Each row is a point on a tangle of strands that fork, close into loops and nearly touch. The rows are in no order.
Two points are linked if the straight distance between their rows is under 62.9. Some points are linked to none.
Leso: [-14  14 -19   8   0   7  -2  -2  11  -9  -3  15  15  -4  17  12   6 -21
   3   1  20 -12 -10   4  16   2  -2   2  -6  -4 -15   3   9   5   7  -4
 -20  -2]
gebe: [ 13   6 -20  24  -1   6  -5   4   2  10   3   5   4 -21  16  -1  11 -21
  -2  -7 -13 -11  -4  11   1   3 -12 -22  15 -13 -10 -15  -6   4  19  -4
   0  -6]
sulem: [ 13  -7  -6   7  -4   6  -6   3  10  18  26   5   8  -3   7   2   6  -3
  13 -22  17   0  -1   4  -2  10 -10 -19  -7  -5  -4   7   4  14  15  -5
  -9  11]
vife: [-17  -8 -20 -11 -15  -4   6   7  14   6  12  -5   7   6  -3  -7  12  11
  -2  11   3  21   2  -8   8  -2  -7   9 -14   1  10  -3  -8 -19  -7  -4
   0  14]
Zul: [-22 -22  20 -14  -3  -2  -8   7 -10  20   1  27   5 -10 -24  -6   0   9
  18   5   4   5  -4  -5 -15  -9   4  -4  -3   5   5   1   0 -10 -11  -2
  18   3]
zaram: [  0 -11   7   4   1   4  -4  -5   5 -12   2  11  10   0  16 -12  -6   2
   9   5  -4 -14   2  -2 -22   8  15  -7 -16   2  -2  11   3 -14 -10 -15
  13  -9]
tebu: [ -3  -5  -2  -3 -13  -7 -12   4  22  17  -1 -15   3  22  11  -2   9  12
  -3   0   1 -12   5   4   3  13 -18  -7  -8  -6  -9   3  16  -7  -1 -16
   2  12]
laz: [  8   9  -6  15  -4   2  12  -4  -5  -9   8 -16  -2  -7  21 -18  -7  -3
 -12   2 -12  15  12 -10   5  -1  -1   7  19  -4   3 -14  -9 -10  16 -10
  -9  -9]
litag: [ -8  10   5   4  10  -2   5   6  -5 -11 -11   7  10 -18   3   1 -13 -13
  17  10  19 -21   9  12  -7 -11  -2 -14  -1   2   9  18  -4  -2  -6  10
   5  -9]
Vipo: [-13 -21   9  -9 -11   0  -3   1   9  10  -1   1   4 -16  -8   6  10  12
  19  -3   4 -12   0  -5 -15  -4  12   3  -9   4  -2  17  -3  -6  -3  10
  19   9]
rupek: [ 10 -11   1  -5   1  11   2   2  -1  -2   1   7  12   3 -21  -3 -25  14
  -1  -4  11  -9 -11   9   7  -4  -4   9 -10  30   9  31 -22  -4  -8   0
  -5  -3]
zeg: [  8   3  18  24  14  -8  -3   6 -27   0  -3 -15  -6 -15  12   8  -9 -20
  -2  11 -20   2   7   3  -1   6 -12 -11  19 -16  -3 -10  15  -3 -10  -9
  17 -17]
Kure: [ -3  -7  31 -15   7  10  -9   1   1 -11  -8  -4  23   9  -7  -7  -3  -4
   2  -1 -10  12  -4  -7 -12   1  -3   4   8 -11   9   2 -12  -8   1   6
  10  -6]
gur: [  6  -5  14  -6  -1   4  -9  -5 -10  22   0   9  -4  -7  -7   1   8  27
 -10   1  -7 -25  -2 -10  -4 -11   6  -3  -6   9  -1  -9   3  10  16  -7
   4  -5]
ranuz: [ -5  16   1   0  -5  -4 -11  12   2  -2  -6 -14   1  -2  12 -15 -22   2
 -12  18  10  -5   5   6  11   4   6 -12  -3   8   9   8   3 -18 -10  -8
  -6  12]
nitof: [ -7  17  25  -7   9  12   0   0 -15  -7 -10 -15  12  -8   1 -11 -12  -8
 -14  10 -10   8  -2  -2   0   6   6   2  22 -17  15   2  -7 -12   4  -1
   6   3]
Topo: [  3   7  -8  -7 -16  -6  -5 -12   0  -1  11   4 -22   6   3 -12   2  14
 -10 -21   3  -4  12  -4  11 -19   7   7  -8 -26   8 -13  -9   6   5  -1
  -7   5]
guse: [ 13   1  17 -14   7  -9  -5   8 -11   7 -17  -7  -5   1  -6  17  16  14
   2  -9  -4   3  -1   1   7   4  -7 -20  12  -7  -6   5 -18  14  36   1
   0  -2]
Tibi: [  4  -3 -17   5   2   2   7 -16   5 -22   0  20 -11  21   2   1   0   6
  17  -1  11  11  -7   5   6  -4  12   2 -10  -4  -4  12   2 -11 -21   4
   8   3]
fami: [ 10  -5   6   4   8  -9  -2  -2  -8  -6  -8  18  30  -5  -7  32   8 -14
   4  -7  -5  16 -16 -13   6   7 -19   1  -6  -8  -2   8   4  10   8  -2
   4 -14]
voda: [ -6   2 -12   2  -5  -1  21  -2  14  14  21   9   2  -7 -17 -12   2  15
   1   0   6  -2   1  -7  -5  -4 -19  -5 -21  22  17  -1  -4  14  -9  13
 -15  10]
lepi: [ -2  32   1   7  -7 -15  -1   8   4   4 -14 -19  -7  -2   5   9 -13  -4
 -14   2 -13   5  -3  10  15  -9 -11  18  23   7   5   6  -3   8  22   3
 -21  -4]
Fut: [ -1  -3 -14  -7  -1  -2  11  -1  14  -1  -4 -10  -7   1  -5  16   7  -7
  -5 -23  -9  21   1  11  24  19 -16   3  27   1  -5   1   1  17  18   2
  -9  -1]
Donik: [  6 -24   2  10  -1  11   0  -5  -4   3  19   8   4   1 -15 -12  -4  10
  -1 -19 -12 -10   4 -12  -7   3  -7   2 -13  22   3  -3 -12  -2 -17   5
  23   0]
sok: [  7 -16  -9   6  -3   8   7 -20  -4   0  12  14  -9   5 -10 -12  -5  14
 -14   2  -4  -1   6  -6  11  -3   1   3 -12   6  11  -3   4  -9 -23  -6
  24   9]
fezo: [ -3   2  -1 -19  -5  -8   4  12  17   4  -2 -12   0  -9 -22  16   1   7
 -11  -4  -3   5   8  14  10  17  -4   6  10  13   2   6   1  13   7   7
 -13  18]
vefig: [ -3   3   9  12   8  -6  -5 -13 -20   4  -7   3 -27  -7   2   9  -2  12
  -6   2   6  -6  -6  -6  29 -13   5   9   6 -20  -4   2   9  -6  -5   4
  34  -7]
Zumub: [ -3  -1  -2  -2   9 -14   0  13  -7  -3  -8   8   9  -5  -5  19  19 -14
  16   8  -1   5   6  -1 -20  -1  -6 -10   4  -1 -11  -7  -5  19  18  -2
 -17   4]
zeru: [  6   0  -1  14 -14   2 -12   6  -1   9  15 -22 -16  17  21 -10  -3  -6
 -12   3   7  -7   6  -4  15   6 -16  -3   2  -5 -11  -5  14  -5   4 -15
  -6  -4]
lozep: [ -5   6   2  -3  -8   1   3  12   6  -9  14 -16  -9  -8  10  -6   0  -4
 -19  -9  13   1  19  -2   8  -1 -18   0 -18 -12  14 -12 -11   2 -13  22
   2  12]
solor: [  8   4  10  -1  -2  -4   9  -6   7  -1  -6 -16   9   4  18  -2 -10   5
   2 -12 -22  22   8  -2   1   8  -9   7  24 -17   5  -6  -1  -3  20 -12
  -8 -19]
Fekal: [  5   3 -25  11  -5  -5  13 -18  -7 -11  -7 -11 -36  11  17 -26 -26   7
  -7   3  -3   0  22  -1  12  -5  -6  10   4  -9   2 -10  19 -11 -11  -1
  -9   1]
vup: [  8 -14  -6   3   9  -1  14 -10   8   2   0   9   1  12  -7  16  17  19
  11 -13 -13  10  11  -2  -2  17 -11  -9  -1   6 -10   9   4  14   9   0
   2  -5]
Sofid: [-11  -6   5   2 -11 -15  -8  16  -8   0  11   0 -15   1 -16  10   4  -5
   4   0  -3  -4   1  -2 -10 -19  10  11 -10  11  -1 -11   2   6 -20   1
   8   7]
roru: [ 11  -3  -7   8   2   9   2 -22   4  -8  -3  11  -9   1  14 -16   2  22
  -4  -3  -1 -23   2   4   8   6  15 -15   2   6  -4  -8   0   3  11  11
  16  -7]
motif: [ -6  -4  11 -14  15   2 -13  -9   2   4 -13  21  18 -28   1   3   7  -9
   1  10   6 -15 -17  -3  -4   1  -5  -6   6 -14 -16  22   1 -12  12  -9
  22 -15]
Fam: [  4   6  -4   0 -14   4  -5  -9 -11  -7   3   1 -30  18  15 -16  -4  10
  -7   3   2   6  -3  -4  14 -14  26   6 -18  -8  21 -13  -2 -11  -8   3
  -8   0]
bonuz: [  8  12   0  15  16   0   4   6  -4 -18  -2   8  20   9 -10   6  -8 -32
   2  12   7   0   1   5 -12 -12 -17   1  -8   5   2  -8  10  12 -11   1
 -11  -8]
bib: [ -1 -13  23  -4  13   8  -2   6 -22  20   6   5   4 -10  -9  -3   8  -3
  -5  17  13  -4  -3 -16 -15  13   1 -17   4  -1   6  -3   4  10   7   9
  -1  10]
belit: [ 13  11  -3  28   6   1  -1   9 -24  10  -2 -21  -4 -13   4   3 -11 -18
  -6  -1 -20  19  -5   9   7   0 -19  -1  33 -12  -4 -14  -3  -8   9   1
  11  -8]
rerap: [ -1   4   6   1   4  -3   7 -13 -17  -5  -8  12  -5 -10   1  -7  -5  20
 -15  13  -9  -4   3  -3  15 -14   6   1  -1   1  13 -14   7 -16 -11   1
  29 -12]
nuv: [ 18  15 -12  14   8   4  11  -6 -19  -6   9  -5 -32   4 -10  -3 -11 -11
  -7  -6   4  -7  14  10  -5 -14   1   8   5   6 -11 -10   4  13 -13  11
 -13   6]
renad: [  0  11  14  -5   5 -10   1   6 -20  -1  -5  -6  13 -15  -1  14   3 -16
  -9  -9  -6  17 -15  -8   9   1   5  14  13 -10  10   5  -9   9  26 -18
 -16   4]
Fon: [ -4 -11  -3  -9  -9 -11  -4   2  11 -12  -6 -12   4 -11  -3  10  -4  -2
   5 -12  -1  -6   1  12   5   6   4   9   4  24  -5  10  -5   7   8   0
  -6   3]
gen: [-10   2   8  -8   9  13 -11 -14   6  -2 -14   7   2  -4   5   1   5 -13
  -9  14  -2 -27 -21  -5   8   9  14   2  -2  -6 -10  15  14 -15  -5  -1
  23 -19]
fanu: [  7  -2   7   8   4 -10   2   4 -10  -2 -10 -16  -8  -1   8  17  16   0
   0   3  -5 -15   4 -13  -1  -9 -13  -5 -15  -2  -6  -1  -9   3   5   3
  16  -7]
Sozu: [ -2 -22  -2   1  -9  11   7 -10   8  -2  17   9   9  -7 -12  -6   4 -11
  10 -27   0  -7   6   2  -5  -3  -8  -2  -2   4   0  12 -27  -6   1  -7
  10  -8]
rola: [ 11   2 -16  10  -1   5   6   1   4  17  10 -13 -18   8  28 -12 -10  15
   6  11  18   2  13  -3   4   2   2  -9   3  -7   1   3  16  -7   5  -3
 -13  -3]
mika: [ -4 -10  -4   1  -4   7   1  -7  10   4  12  10   2   5  14  11  27  -8
  20 -18   3  -5   1  -3   3   4  -3  -9  -8 -26 -11   5  -8  12  16   3
 -16   2]
migu: [ -9   2  -1  -6   6   0 -15   9   0  17   7  23   8 -10 -20  -1   0   3
  -5  10  22   3 -18  -4  14   7   8  -7   2   0  -9  -4  17  -8  -5   3
  21  13]
Ranen: [  5  -4  -6  -6  -6 -10   5  -8   3 -16  -4  13   8   2 -10   0 -18  22
   0 -17   7   5   9   4  14 -11 -10   5 -17   9  17  15 -12  -3  -8  -1
   6  -3]
fevem: [ -5  -9  -4   2  -1   6   0  -8  11  17  26  24   6  -7  -6  -6  10   0
   4  -3  26  -5  -7   3   6  16   5 -11   5  -7  -4   9  11   3  -6   6
   6  15]
fupim: [-10  -7 -16   3  -4 -13  11  -6  11 -19   4  -9  -7 -11   8 -20 -10  14
  22 -12   5   3  25  -1 -14  10  -9 -13  -8   8  -2   9 -10   1  -6   1
  -7   4]
Mimez: [ -9  -4  -3  -5 -12 -20  -3   6  11 -28   1  -3   0   5   1 -15   1   8
  20 -16  -2  18  25   5  -9   3  -2  -9   1  -2   2  -8 -14  -4  -7   8
  14  10]
safef: [ 10   1  -6   4   8  10   0  -5  11   2   9  -3  29  -2   9   3 -12  -1
  10  -3  -3  15 -12  -3  -8  18   0   5  14   3 -12  15  13 -11  -6 -14
   9  -5]
zan: [ -4   2   2   6   3   2   9 -21  -1 -17 -16   9   3   7  -1   6   0 -13
  -3   0 -12 -21 -10   7   9   8  -2  21   0   0  -7  14  12 -13 -11 -14
  12  -3]
lozav: [  9  -1   3   0   3   5  -3  -8   1   3   2   1   9   7  12 -10  -7  11
   2   1  -9  -4  -1   1  -1  10   7  -5   5  -7 -12  21   6 -29 -13 -27
  26  -3]
sus: [ -1 -11 -10   6  -5   3  16  -9  15  -2  23  21  11  -9 -21 -15   4   4
  20 -13   3   2  -1  -1  -8   2  -7  -8  -2  20  -1   8 -16  19   2   4
 -10  -6]
tuf: [-13   0 -11   1   9  11  -6   6   5   6   3  16  24 -22  -7   2  12 -25
   8  16  23   9 -11  -3 -18   2  -6 -16   9  -8   9 -10   7   8   9   9
 -12 -13]
Lebi: [ -1   5  10   0   9   9  -6  -1  -6  22   2  19  -5 -11  -5  -7   7   0
  -4  14  21 -31  -5  -1  -5 -10   4 -26  -3   0   1  -1   0  11  20   6
   0  -2]
bime: [ -3 -19   2  -8 -12 -23  -8   1  -1   5  -8  -3  -2 -13  -4  10 -10  25
   7  -8   1  -3   3   3  -8   5   7   4  -4  18   3  11  15   5  -3  -1
  11  12]
dama: [ -9  14  -8   4   5   2 -13   2   2  14  -9   5   6  -2  -4   8  -3   4
 -10  20   7  -8 -22  -1  22  -3   6  -2   5   0 -12   8  19 -17  -6  -9
  26  -6]
pebo: [-10   3  10   0 -15 -17 -18   3 -11  -8   4   4 -12 -16   5  -2  -4 -13
  -5   1  -4 -17  -5  -3  -4 -16  21  14  -2   1  -8 -19  10  -1 -10 -12
  12  -6]
fab: [  6 -21   0  -9   1  13  11   1   7   1  15  11   5  28 -27  -6  -8  -7
   9 -13   9  28  -6   0  12   4 -14   8   3  10   2   6 -18  -5  -8   1
 -10  -5]
karab: [  2   6  13 -11   2  -3   5   5   1  -2   0 -29   7   5   5 -10 -20   3
 -13  11   2  17   3  -1   5   8  -3  13   6   5  19   2  -1 -12  -2  -3
 -13  10]
mekef: [ -3  -8  -8   2  -2  -2  -6   8   3  -3   3   4  -2   6 -16   4   0  -5
   5   4 -11   3  -6   8 -21   2  13  10 -10  25 -14  -7  15  -3 -29   4
   7  20]
vefik: [-10   1  -2 -13  -2  -3   7  -1   3 -15 -15   8  11   7 -13  -3  12 -11
   5  -7 -21   9  -9   1  -5   6  20  15  12   1 -16   9 -15 -16   3 -12
  -4  10]
debig: [  8   7  -1  -3   5 -11   0   9  -5   8   8   9  13   4  -3  -4   2  26
   7   6  -8  14  -3  -3 -17  -5   7  -6   2   2 -15  10   1   0   6 -21
 -10  11]
lof: [  4  -5  11   1   5 -18  -1   9  -7   4   8   3  15 -10  -2  18  -1  15
  11  -5  10  21  -6 -20  10  -4 -11  -3 -11  -6  10   4  -5   4  11  -3
  10  -9]
lumo: [ 12  16 -18   7  -8  -1  -8   9  -1   0  13 -23 -25   1   1  20   0  -9
   0 -15   9   7  -2  14  16 -12 -11   9   3 -20 -14   2  -8  15   0  16
 -14  10]
Gatek: [ -3  -6  16  -6  15  -3   6  -8 -21   1 -19  -3 -15  -7   2   7  22   4
  -4  11  -7  -4   5  -8   1  -4  -8  -8   7 -18 -10  -4 -10  -5  22  -8
  11  -4]
rela: [  8  -2   0   0   6  16  -2   0  -3   8   3   5   1  -8  -7   1  -5 -17
  -6 -11  21 -23  -8  11  13  -9   8 -14  -1   9  12   6 -16  20  16  13
 -10 -10]
zelep: [  5  11 -10   6  -1  12  -7   1   8   5  -4 -10   8  -3  17  -1  24 -14
 -18   1 -11  -6 -10  -5   9  19  -4 -11   6 -11 -24  -9  -5  -1  16  -2
  -3   2]
zev: [-14   4 -14 -15  -7  -4  -6   0   2  -7 -12  -1  -6  -1  11 -11  13   1
  10   0  -6   2  -7   1  -2   7  33  -4  -3   9  -7   5 -14 -13   4 -11
  -8  21]
fes: [ 16  13 -15   3  -3  -3   5  -5   8  -3  11 -20 -13 -24  13 -14 -18  23
   3 -19   4  -1  21   0 -17   0   2   1 -14  -1   3  14  -5   8  -8  11
  -6   7]
roba: [-12 -13 -14  -5  -9  -6  -1 -10  -4  -9 -11  12  -5  -6  19  -3  13   3
   4   9  -4  -8  -3 -10  -1   7  20 -11 -16  13  -4   0   9 -12  -6 -12
   8   6]
bufa: [ 12  -3   2   3  -5  11  -6  -5   6  -1  15  10  21 -15  -4   4   5 -18
  -6 -21   6 -19 -14   4  15  -8   3   1  -7  -3   5   6 -14  10   9   1
  15 -10]
felo: [ -2  11  -4  -8  -5   4  -6  -2  19  11  -4  14   8  17   7   7  27   2
  -7   2  -1  -7 -14 -12   3   2   3  -6  -8 -17 -16  -6   2   7  19  -2
  -6  -4]
fuba: [  7   8  12  13   9  -7 -15   3  -5  -8 -17 -10  -7   1  16   1  -4  -2
  13   4 -12  -4   3  13  -9   8  -6  -7  23 -16 -21   1  10  -1   8  -9
  15  -5]
zus: [ -7  -6  -2  10   3  15  -1  -2  -9   5  11   9  -4  -4  -1 -24  11 -17
  -7  19  -1 -16  -2 -12   4   1  21 -18   8   8 -10 -16  -7  -9   1 -18
   0  -9]
pevib: [ 12  -6  -4   1  -2   3   5 -19  -2   9  -5  -5 -22   7  23 -15 -21  19
  -9   1   2  -6  19   0   7   9   4   3  12 -10  12   3  26 -16  -1  -7
  -3  -3]
mubo: [ -5   8  -1  -3   8   5  13   8   3 -16  -8  -5   8 -20   2   2  -5 -16
  12   3  16   4   5  11  -8  -9   4  -5  -3   8  17   9 -25   8  -3  26
 -13  -1]
Lidim: [  1   4  10  11   0  -6   1  -2  -9   0   6   9   0   0 -12  -1  -5  -6
   1  -5   7  -3   4   9  11  -7 -16  -5  11 -12  -1 -11   0   1   5  -7
   5   3]
Tama: [ -2  -1   2   8   9  -3   0   6 -14  -7  -3  13  13 -10 -16  -7 -14  -5
  -1  11   8 -19   1   2  -1  -2   4 -11  -8  31  -3  17  -4  -4 -13  -8
  -1   4]
gosu: [ -3 -19   0  -6   9   5   7   5   2  -5  -5   3  -2  20  -8 -12  -1  -9
   8  10  16  16   1  -3  -3  12  -2   1 -11  20   4  -7  -5  -5  -3   0
 -18  -1]
kuz: [  2  11  13   6   6  -7 -10   6 -17  -3 -17 -22 -10   6  -4   3 -17   0
   1   4  -8   6  -5   9  -3   4  13   4  17   3 -18  14   2 -14 -10  -1
  14   5]
zozaf: [ 11   6   4  -6   2  15   7  -6  15  -4  11  -6  -1  10  22 -15  -5   3
   1   0   1   7   6  11 -19  10   9  -2  -5 -17   8   8  -4  -3 -22  10
 -11  10]
Vov: [ -2   8  -2  -2   0   1  10   8  12  -1  19  -3  17 -10   2  15   6  -2
  -6  -4  -1  18   6   4   4   4 -21  -6  -7 -18  19 -13  -1  15  -6  33
  -4   4]
Goza: [  0   4   5   8 -12 -21 -13   8 -10   5  -1  -5  -8 -25   1  -3 -22  15
  -4  -1  -2 -23  12   6  -2 -11   6  -3  -2  13   2   0  17   0 -11 -12
  18   0]
Sefi: [  4  -1   6  -6  -5   9  -6  -2  -7  16  -3   8 -16  26   1 -21   5  14
  -9  10 -10   5  -3   0  -1  -9  13 -12 -14  -9  17 -12   6  -9  -7  -7
  -4  15]
Bozi: [  9  -5  -3   3  -1  -5  10   6  11 -12   8  -2   8  -4   6  15  17  -2
   1 -19  -7  26  11   3   1  19 -16  -6   9 -14   1 -11   0  16   6  11
  -4  -1]
mog: [  5   2  -3   4   4   4   2 -10   3  -7  -5 -11   7  17  13  13   5 -15
   4  -1  -4  -2 -17  -7  -2  12  11  19  -3   4 -16  16   5   1  -3 -20
   0 -11]
zozir: [  0   2  -2  -7   7 -10  14  11   3  -8  -9  -5   5   7 -14  17  -2  19
   9  -1   6  19   4  -6   8 -11 -20   2  -6  -1  13  19 -17   2   6   5
  -6  -9]
Pekop: [ 12   5 -12  14  17   8   6  -2  -9  -9  -3  16  27  -6 -15  21   8 -14
   0   2  -2  -3 -11 -11  -7  -4 -12  -2 -12  10   1  -2  -2  18   0   5
  -4 -18]
punun: [  1  -8   3  -8  11   4  13  -5 -18  -5 -10   0  -8   9 -14   3  -7   3
   0  18 -11  -4   1   9 -20   2  12  11   3  18   4   5   6  -6 -27   6
   2  21]
Zupa: [ -1  -6   6  -4  -1  12   2  -3  -6   3  19  18   0   9  -5  -6   0 -16
  10   0  16  -5 -11   5  -4 -18  28   9  -3  -1   4   1  -7   2  -7   2
 -11   2]
Kad: [  6   2  17 -17  -9  -9  -5   0   7   3  -2  14   4  13  -8  22  -5   6
   2  -6  -5  -5 -16   1 -13  -7  16  18 -21   6  13   9  19   7  -9   2
  -7   5]
puz: [ -4 -24   1 -20  -9  -9  -6  -5  12  -6  -4  10 -24  27  -4  13   5  -4
  11 -14   9   3  -3   6  13   8  13  11  -6   8   1   0   4   7  -2  15
  -8   2]
Vidi: [-13 -14   3 -16   5  -4   4  10 -10  20 -14   5  22   8 -23  14   9   3
   0   3  -4  18  -2 -15  -4   3 -16   9   0   9   0   4   3  -7   4 -19
  -9   8]
Golud: [-10  -9 -10  -6 -13  -9 -14   3  15   9   1  -4 -26  11   7   0  -6  11
   9  -1  15   9  -1   5  17  -2   7   3   1  13   5 -14  20  -4  -3   9
   2  -3]
nes: [-21   0 -12 -13  -2   1   0  12   5  24  -7   3   7   7 -21   3  21   8
  -5  26  -4   8  -1  -8  -2  -4 -11   3 -10   2  -2  -8  16 -10  -8 -11
  -3  15]
Dil: [  8  10  14  -2   9  19  -3   2   8  -8   0  -4  23   0   7 -12  -8   2
   0  10  -3  -5   2   2 -25   8   6 -12  -8   4   7   5 -13  -3  -8  11
   2  -6]
luze: [ 13  -5   3   2   2  12  15  -8   4  -1  15 -11   0  -1  -7  13  -8  -6
 -13 -13  -3   8   4   8   2   3 -13  19   2  -4  19 -10   7  21 -16  23
  -2   2]
pas: [ 14  17 -10  25   1  10   8   2 -25   4   4 -21 -29  -6   1   4 -10 -16
 -12  -4  -1   4   7   8  19  -9 -10   7  19 -16  -4   1  -5   4   1  17
  -2   1]
binop: [ 13   1   0   2 -10   3   0 -19  -4   5   2  -1 -10  -2   6  -2  12  11
  -8 -20 -10 -23   6   2   4  -7  15  -1   1  -4 -10   1 -15   9  19  -5
   0  -2]
Fuma: [ -1  -2  23 -23  -3  15 -11   5  -5  13 -11   6  11  10 -24  10   0  21
 -13   0 -15  -7 -12  -9 -16 -13   8   9   3   3   9  -8  -6  12  17  10
  -8 -14]
mulep: [ -3  -3  13  -3   5  -4 -11  18  -7   9   8  -9  -2  -8   6  -2   8  -5
   7  11  17  -2  -5  -5 -23  14  22 -18   6  10  -8   3   5   8   2   4
  -7  20]
vedi: [  3   7 -30   6 -14 -18   0   8  18  -4  16 -18 -18  -2   1   7 -10  12
   8 -20  10  15  10   2  11 -12 -15   9  -6  -7 -11  -1   0  10   1  -2
 -14  -6]
ribam: [-17   6  -6 -11  -5   1   5   6  19  -7   3  -1   8   0   2  -5  13  -5
 -11  13  14   2  -4  -7   8  -8  -2  10 -25  -5  14  -1  -9  -7 -15  21
  -6  11]
guda: [ -8  11 -17   3   3   2 -14   8  17  -6  -2  11  20 -16   0   4  -6 -26
   9   4  15   5  -9  17  13   4 -13 -14  11   3  -2 -14   3  10  14   7
 -15 -11]
fivos: [  1   1  18 -16   4   4  -7  -3   9  17 -14  10   7  15  -3   7   1  19
   0   3 -21  12 -15 -12  -7  -6   2  16  10 -10   1  -8  12   1  13  -7
   1 -23]
vepok: [ -6  -1   2  -9  15   1   4   2 -17   2 -11   2  12  -9  -2  13  15 -30
  -4   9   3  -7 -10  -7  -6  11   2   5   8  -3  -8   6   9   7  21 -14
 -19  14]
pab: [ 10   3 -17  25  -2  -2   3   5  -5  -6   6 -17 -11 -19  24  -5   2  -9
   0   0  -2  -8  15   8  -5  10  -8 -21  11  10 -12 -15   0   8   6   9
  -2  -4]
Sapa: [-17  -5   8 -10 -10 -12  -5   5  -7  -5 -15 -14  -7  12   0  -9 -13  -7
   0   9  -2  17  -9  -6  12   1   7  23  -2  14  20   0   3 -22  -6 -20
  -1   0]
novi: [ -5 -13  22 -22   1   5  -1   3  -2  14   2  12   3  13 -17  -1  -4   4
  13  -1   1  19   5   3 -14  -2   4  10  10 -15  11   1  -5 -12  -6  -1
   5   8]
Gaf: [ -7  11   8  11   2 -16   1   7 -12   6 -20 -27  -7  -5   6  15 -20   4
  -6  17 -12  -3  -2   1   9  -1  -4  13  24  19  -2   2  15  -4   9  -2
   3  -4]
digaz: [ -2   0   5  -2 -10   4 -13   5  24   0  -2  -5   5  22 -14  -5   9  -4
 -12   0  -5 -11   1   2  -3   3 -22  -4 -20   1  -4 -10   2  -2  -9  -3
   9   6]
Papu: [ -5  -2 -30  -6 -14 -19  -5  12  18  -6  -1  -6 -19   3  -6  -8 -13  24
   5  -9  -1  22   4   4   6  -5   1   5 -11  20   5 -10   1   4  -7   9
  -3   0]
bos: [  8   4  12  -2   5  18   8 -13   6  14  -7 -17  -3  15  11  -4  -6  23
 -10   3 -21   6   0  -9  -4  -3   2  16  20  -7  11  -1   3  -5   7   5
   3 -20]
kadif: [ -4   7 -13  11 -11 -16   3 -14  -6 -13   0   4  -9   2   3 -27 -14   8
 -14  -2 -15  14  14  -1   5  -4   2   9  10   4   6 -25   8 -14  -5 -18
   1   2]
debok: [  4 -15   9   4  -3   4   4  -2  -4  -9   0 -15   1   8  -6  -6  19   1
  -9  -4 -16  -6   9 -13 -10   2  -7  -1 -14   5  -2 -14 -18   0  -9   3
  18   6]
lapo: [  4   3  -2   6   7  10  13  -5  -7  -5   4  -1  -8  -2  -5  -6 -13  -3
   6   3  -6 -20  16  18 -26 -12   8   9   6   4  -2   3   8   5 -14   2
  -8  -2]
resuk: [ -4   8 -12   0   0   6  10  -6  14 -20  -4   4   0   8  21   8   5  -4
   3   1   9  -7   1   0   2  -6   9   7 -17   3  -5  -3  -6  14   8  14
 -25 -15]
femi: [-11 -11  -4 -11   3  -8   5   6 -14  -8   0   1  -9  26  -9  -9   1 -10
  12   0  -1  34  -1  -8   1   5  12  14  -2  11   2 -10  -6 -16 -11 -17
  -7   9]
beni: [-13  10  -1  -2   2  11   0  -5  20 -12   2  16  11  18   2 -15   8 -20
   2   8   1   3   2  16  -2   8  -4  -7   8 -15  -7 -25   5   1  -4   8
  -7   8]
nomis: [ 12   1  -7  16  -1  -2   4   7  -5  -3   9 -27 -20 -19  21  -4  -9   0
  -2 -11  11 -22  24  10  -9   6  -1 -17  -6   1  -6  13  -5  10  -9  12
  -6  10]
suse: [ -4   0   0  10   2   7   0 -13   2  -7  -7  11  -5   0   6 -20   9  -8
 -17  12  -8 -36  13  -1  -8   2   6 -10  -3  14  -2 -21   7  -2  -7  -2
  12 -11]
ziv: [ -3  19   2  -4  -2   5  -5  18  15  -2 -17 -23  -3   0   1  19   1  -9
  -2   3 -17   9  -8   6   2  -9  -3   8   8  -6  10   2 -13  11  15  19
 -18 -17]
kige: [ -3  12  -4   3  -1  10   5  -2  13 -11  -7  -2   0  19  11  27  12 -10
   8   1  -4  -8 -12   2  -8  -9   8  19 -16 -17 -15  11   0   5  -9  10
  -6  -8]
ruf: [  1   8  19 -10   4  10   1   9 -21   9 -12   6   1  15  -8  -8   0  17
 -24  17  -2  -8  -5  -9   0 -14   2   2 -19  -8  18  -2  -6 -10  -8  -1
  -3   5]
zuvo: [ -7   4  10   3  11  -7  -5  13 -11  14   8   9   7 -22   8  16  10 -10
  18  14   7  14  -8  -1 -22  -6  -5 -12  13 -22  -4 -18  10  17  13   3
 -10  -1]

A fork is a point with three links, a tip a point with one. Leave the first point through the second and follow the links. Name the first fork or tip that comes.
mubo; litag -> bonuz
dama; migu -> Mimez
tebu; zeru -> gur
solor; laz -> debok
fupim; fes -> gen
renad; vepok -> mog
bonuz; Pekop -> mubo
mog; kige -> renad

A piece is all that can be reached along the links. How many separate loops has the piece of each point below (a circle has one, a figure eight two, a Y none), and how many tips (points with one link)?
guse -> loops 1, tips 6
lumo -> loops 0, tips 12
fami -> loops 0, tips 2
